A landscape with many valleys, sampled at points; each row gives a point and its height.
From any point a ball takes the steepest step (drop divided by distance) to one of its 2 nearest points. It stops when none of these is lower. Distance is the straight distance between rows; heights are no part of it.
(1072) height 2.46: [106 180 148 127 142 164 124 180 118 160 106 145  64 134 100 130  92  89
  84 157 149  42 115]
(307) height 6.28: [113 103 126 154 108  94 145  92 126 139 163 123 122 119 103 178 151 133
 132 153  54 143 119]
(1071) height 3.59: [127 137 119  76 129 110 116 131 154 102 109 107 117 143 127  94 128  77
 108 150 170  76 116]
(1040) height 3.58: [124 134  87 121 120 123  89  87 174  87 107 134 122 122 131 121 181 153
 186 102 182 115 169]
(1163) height 1.85: [ 71 133 149 119 138 162 140 116 128 139 128 108 148 129 132 109 140 121
 119 135 116  85  83]
(404) height 2.06: [ 83 162 179 136  99 167 127 191 114 154  79 142  52 169 141 123  94  91
  83 148 129  87 125]
(1006) height 5.93: [156 108  66 184  67 177 103 108 179 129 134 187 158  98  81 149 139 122
 170 136 121 174 126]
(475) height 4.13: [147 137 135 164 101  67 120 228  93 147  94  91 134 158 130 122 107 148
  96 182 147 103 103]
(129) height 5.84: [133  93  67 178  87 185 154 108 167  90 152 147 148 111  88 147 138 109
 141 164 120 126 108]
(127) height 5.27: [146  99  63 155 119 148 140 125 133 101 122 131  80 161  81 146 155  53
 115 213 107 147 135]
(425) height 5.61: [114 159 177 160 160  89 155 169  66 216 157 131 108 188 116 105 158 136
  79 177 119 109 111]
(209) height 3.19: [110 119 121  97 146  86 121 115 149  68 124  82 135 150 162 106 161 109
 132 136 157 104 145]
(702) height 2.37: [129 128 151 109 124 120 137 111 161 106 135 107 140 112 160 111 192 160
 136  97 196 158 146]
(121) height 4.60: [120  82 105 103 105  86  91 119  95 137 125 131 136 131 114 136 160 172
 193 113 119 157 131]
(642) height 3.52: [121 151 127 134 134 119 116 103  78 170 129 118  93 132 139 100 172 121
  96 114  95 220  87]
(690) height 7.49: [123  96 129 101 107 118 105 123  78 138 144 139 121 108 187 142  52 164
 140 151  86 115 131]
(552) height 4.07: [124 158 178 119 103 118 139  95 194 117 126 180 164 137 127 115 133 140
  84 133 162 147 157]
(854) height 4.39: [ 99 145 148 128  96 100 148  92 166 118 132 123 163 144 125 118 157 122
  91 174 131 128 131]
(965) height 6.62: [147 119 140 101 166 142 141 154 137 134 143 152 121 135 117 134  81 107
 115  97 129 117 123]
(135) height 3.15: [ 93 198 193 128 161 151 128 119 134 148 133 150 148 148 176 119  86 117
  54 132 139 127 157]
(1142) height 4.82: [147 135 130 150 108 115 115 197 100 165  98  95  94 148  90 119 136 107
  92 186 155 104  85]
(485) height 3.10: [145 105 122 128 121 129 141 101 115 171 146 135 142  93  87 122 165 203
 138 140 140 133 109]
(1105) height 3.16: [102 141 142 117 149 142 149 105  92 167 130 135 122 162 136  93 130 136
 126 103 106 185  79]
(565) height 4.19: [148 119  74  96 124 121 122 152 129 124 117 117 104 149  91  80 162  68
 123 192 175 118  96]
(922) height 5.07: [128 156 145 147 179 100 126 109  92 154 148 139 132 131 137 133 124 182
 111 118 140 107 139]
(453) height 2.87: [116 108 145  85 120 118 134 136 142 104 153  82 117 125 158 122 195 130
 107 126 171 111 111]
(991) height 2.49: [ 69 124 172 100 152 145 143 160  82 125 123  96 147 144 219 116  86 127
 109 128 123 100 134]
(953) height 5.98: [140  82 107 105 124  77 133 112 138 102 170 116  98  96 144 135 138 119
 181 164 131 186 124]
(98) height 2.26: [157 102 138  91  82 102  71 131 165 106 122 156 148 135 138 152  88 159
 176  83 138 153 173]
(27) height 6.97: [161 102 161  93 174 110 119  87 100 133 110 154 101 108 142 147  77 163
 128  78  95 107 171]
(184) height 2.95: [123 188 137 133 110 121  84 122 133 126 100 125 117 132 172 119  61  83
  87 153 119  75 152]
(888) height 4.22: [166 106 116 146 156 157 132 117 102 138 170 125 167 101 123 159  98 188
 134  97  99 115 105]
(952) height 5.25: [152  96  63 109 116  85  95  90 106 132 121 122 137 125 130 106 128 132
 182 161 116 117 117]
(304) height 3.85: [190  88 102 138  70  95 129 118 159 111 191 178 164 105 102 133 152 134
 153 106 114 121 148]
(1000) height 1.33: [123 120 127  79 122  92  73 128 155 100 112 128 163 111 154 143  84 129
 142  94 139 111 156]
(86) height 1.51: [122 146 210 125 179 157 162 136 107 135  71 107 119 189 158 133 103 118
  76 107 100  44 157]
(484) height 4.73: [120 140 167 135 133 128 153  89 141 118 125 132 164 135 165 124 113 143
  89  86 105 155 128]
(1065) height 5.78: [170 136 126 157 137 145 162 134 187 108 130 139 146  78  81 133 136 134
 133  77 161 166 100]
(667) height 3.47: [152 109 159 152 150 169 221 124 151  88 112 167 148 104 158 108 132 204
 176  66 173 135 151]
(583) height 2.11: [ 63 124 123 125 147 157 140 172  98 128 154  73 132 161 168 130 100 100
 126 148 112  79  94]
(58) height 4.68: [156 126 125 162 183 131 112  97 105 136 152 131 151  91 129 172 120 196
 127  90 123 121 172]
(765) height 2.86: [ 92  86 112 130 145  88 134 159 115 100 133 133 116 186 140 127  97 146
 152 173 141  79 153]
(476) height 1.56: [ 92 129 129 132 119 142 125 108 161 112 111 140 138 142 129  98 144 164
 141 145 183 169 127]
(967) height 3.60: [138  83 123  99  71 133  81  90 133 129  99 149 150 126 140 116 116 186
 221  96 128 151 135]
(826) height 1.49: [141 107 150 136 148 129 199 111 147  73 160 163 137  83 174 132 136 180
 181  93 170  90 196]
(560) height 4.33: [169 107 105 136  95 121 173 120 150  99 183 173 132  99 122 120 180  91
 154  95 106 157 144]
(989) height 1.48: [ 95 160 179 118 177 169 167  84 131 118  92 109 156 126 155 112  98 141
 109 124 119  78 115]
(725) height 2.47: [151  94 147 144 122 124 170  89 152  95 152 120 130 102 140 156 166 179
 148 114 142  87 155]
(454) height 3.69: [144  86 117 136 155 143 160 133 111 126 172 104 145  84 124 136 149 213
 161  95 143 141  99]
(910) height 5.58: [109 164  91 166 124 134  81 137 130 136  50  87 121 135  96 115 140 104
 102 159 138 188 112]
(786) height 2.30: [106 173 209 112 118 129 150 209 118 179 103 109  70 171 173 113 120  74
  82 144 118 113 122]
(483) height 4.80: [134 139 122 151  89 176 103 102 132 123 166 166 160  85 148 141 141 120
 115  71 106 151 122]
(771) height 2.70: [116 143 121 113 130 131 131 130  83 167  89 128  97 160 124 102 133 107
 116  96  86 120 102]
(806) height 7.21: [160 120 142  92 115 106  90 107  86 146 123 140 100 115 131 150  66 131
 127 114 105 115 138]
(1089) height 4.63: [109 170 154 156 116  96 135 113 110 154 110 102 136 160 116 101 166 122
  85 190 116 103 122]
(233) height 6.80: [139 120 156 106 161 137 147 103 155 113 127 149 109 104 117 169  93 146
 155  85 124  99 161]
(264) height 4.81: [122 112 130 115 104 118 117 168  97 163 181 143 111 179 147 128 144  68
  98 154  86 123 122]
(1070) height 1.81: [130 156 222 130 190 139 156 172 109 145  95  72 103 165 146 177  94 108
  59 111 127  94 152]
(1145) height 6.47: [120 153 148 116 173 147 157 163 149 158 161  99 114 151 110 130  83  72
  86 125 127 109  85]
(769) height 4.69: [138 115  76 113 120 129 125 122 170 109 144 124 139  86  86 129 168  81
 160  91 111 171 116]
(295) height 4.32: [127 160 126 150 149 174 120  87 113 146 157 127 147 115 155 131 119 113
  82  72  88 142 117]
(845) height 2.10: [125 120 144 113 155 169 150 151 141 106 119 136 170 110 155 128  98 196
 152  63 179 184 112]
(566) height 5.59: [127  87  67 170  96 145 149  84 146 106 143 129 115 130  92 149 149 109
 155 219 101 151 136]
(668) height 2.88: [ 84 145 172 122 158 115 144 117 133 106 137 117 120 164 201 133 110 114
  93 140 143 117 161]
(538) height 1.91: [105  90  99 108 110 109 147 126 167 111 157 164 169 119 103 124 161 138
 207 133 150 103 141]
(672) height 3.24: [177 105 153 110  98 126 151 125 162 101 181 169 165  82 135 135 120 142
 128  96 147 123 165]
(1140) height 5.72: [156 105  91  99 128  95 125  97 107 110 165  89 103 116 157 126 135 132
 129 157 128 129 110]
(114) height 5.48: [140 127 120 144 111 178 154 144 176 117  99 142 137  71  94 132 122 180
 217  42 160 180 125]
(738) height 3.43: [121 127 132 129 123  90 117 182 106 137 122  99 129 136 147 122  84 160
 143 181 145  53 122]
(1034) height 4.64: [157 114 121 115 107 125 157 130 133 136 190 161 119 142 123 136 156  72
 108 135  97 146 119]
(320) height 0.96: [120 131  72 122 123  71  54 138 110 118 111  98 125 113  84 135 185  75
 143 182 129 139 160]
(30) height 1.67: [112 145  76 149 116  94  49 161  50 156 121 115 100 109  92 132 171  71
 138 197  87 167 142]
(857) height 4.74: [129 132  61 145 141 119 112 102 117 108 111 122  78 153 124 114 170  88
 131 139 141 199 148]
(1087) height 6.15: [127  70 107 142 119 101 159 116 122 125 184 103 124  77 125 160 153 128
 188 137  85 162 116]
(1133) height 5.86: [129 135 102 162 156 163 141 131 168 110 129 154 137  83  85 141 135 147
 182  48 127 145 128]
(647) height 0.63: [ 98 119 154 114 127 174 148 152 152 131 128 114 153 116 160 111 117 170
 119 128 182 150  93]
(550) height 5.16: [ 94 120 150 103 149 111 140 127 144 157 108 119 132 102  75 140 161 135
 153  93 113 192 103]
(995) height 2.36: [126 141  98 153 111  92  76 155 112 156 122 129 125 121  74 137 118  96
 114 179  96 150 108]
(947) height 5.39: [117 161 167 133 195 119 140 176  73 174 136 116 132 153 142 114 133 155
  85 136 148  89 119]
(724) height 0.82: [115 127 180 121 190 184 156 118 113 120  60 109 170 135 184 144  64 126
 100 112 100  67 145]
(470) height 5.30: [163 146 170 129 112 123 149 175  95 187 137 137  98 167 116 111 118 117
  63 182 131 111  88]
(1001) height 2.05: [116 146 165 144 151 118 148 157  86 133  67 118 115 177 123 119 106 117
 116 115  72  62 109]
(271) height 5.40: [133 123 130 104 154 130 155 151 159 137 110 112 156 108  79 124 134 132
 132  99 162 190  69]
(336) height 4.57: [153 129  93 162 113 153 107 119  95 148 133 114 154 142 125 150 106 165
 112 126 104 134  92]
(838) height 1.77: [122 134  45 147 149  96 106 108  97 132 140 101 131 111  99  95 192 106
 141 185 138 124 120]
(525) height 3.01: [127 117 143 119 121 130 128  66 162  84 108 119 127  89 137 133 161 181
 201  97 147 103 175]
(131) height 4.94: [146 109 118 119 129  97 141 115 171 125 105 127 150  79  64 132 153 117
 202 134 103 207 120]
(866) height 2.04: [121 172 195 142 157 152 154 195 131 160 117  53  87 189 159 147 127  96
  47 120 143 111 117]
(1123) height 5.02: [144 126 140 110  87 138 140 199  95 147 131 152 115 202 117 129 126  75
  75 151 101  75 106]
(906) height 2.25: [118 164 140  96 120 131  75 108 126 114  96 141 167 115 173 131  54 119
 109 105 120  89 170]
(495) height 7.06: [152 123 123 115 189 157 144  99 137  88 112 128  94 120 143 147 106 153
 116 101 179 104 155]
(707) height 5.38: [147 131  98 155  71 194 106 103 155 125 147 176 113  55 122 132 152 121
 156  93 122 183 140]
(246) height 6.04: [106 199  96 165 133 140  79 132 124 136  87 111 101 154 117 114  90  84
 109 132 114 150  96]
(1015) height 3.68: [180 100  81 150  67 118  91 101 143 102 168 153 166 122 124 158 115 111
 135 106  88 149 148]
(616) height 7.82: [127 105 161 104  92 148 111 138  73 182 143 179 129 127 142 139  64 202
 136 140 107 123 126]
(116) height 3.57: [105 151 197  91 122 152 121 126 156 121  91 157 127 143 155 120  90 144
  71 132 177 132 170]
(283) height 5.17: [104 143  99 153 137 111  91 117 123 125  88 109 130 164 106 127 170  94
 116 161 130 246 141]
(715) height 2.85: [111 184 139 150 145 124  80 163 118 139  89 136 106 137 107 129  67 113
 109 138 123  45 147]
(490) height 2.48: [139 104  78 124 112 116 110 117  92 150 155 108 125 104  93 110 216 156
 132 161 144 114 106]
(164) height 2.33: [102 102 115 129 143 104 168  99 154  78 148 153 124 167 119 125 135 151
 171 140 120 104 154]
(802) height 6.34: [122 171 113 143 145 132 128 150 120 151 129  95 130 142 132 109  79  57
 103 144  91 116  87]
(1047) height 2.54: [145 116 127 110 108 104 128 131 195  71 155 150 171  90 138 106 142 139
 176 101 173 109 166]
(151) height 4.15: [139 123  78 132 126 106  82  82 151  82 101 131  93 129 117 132 172 130
 163 107 140 176 164]
(461) height 2.96: [154 125  84 140 106 117  98 114 144 115 131 125 108 135 102 158  93  85
 116 136 102 135 139]
(1134) height 3.94: [134 163 124 164 129 134 101 119  88 182 154  97 124 122 135 147 139 120
  78 124 109 165  92]
(281) height 4.79: [158 103  76  97  85 131 115 148 129 120 107 154 103 163  80 112 148  45
 113 165 109 121 114]
(645) height 4.89: [106 116 142 131 110 174 198 143 156 115 119 160 150  85 130  81 142 186
 208  69 163 171 118]

Call two points neighbours if one is among the 2 nearest of the other. Go from one point of each pair to the other, from neighbour to neighbour, staying as low as possible. Name the highest point that can't be avoided.
(404) and (724) -> (786)
(320) and (826) -> (1133)
(888) and (1000) -> (336)
(1000) and (404) -> (184)
(647) and (826) -> (645)
(538) and (320) -> (304)
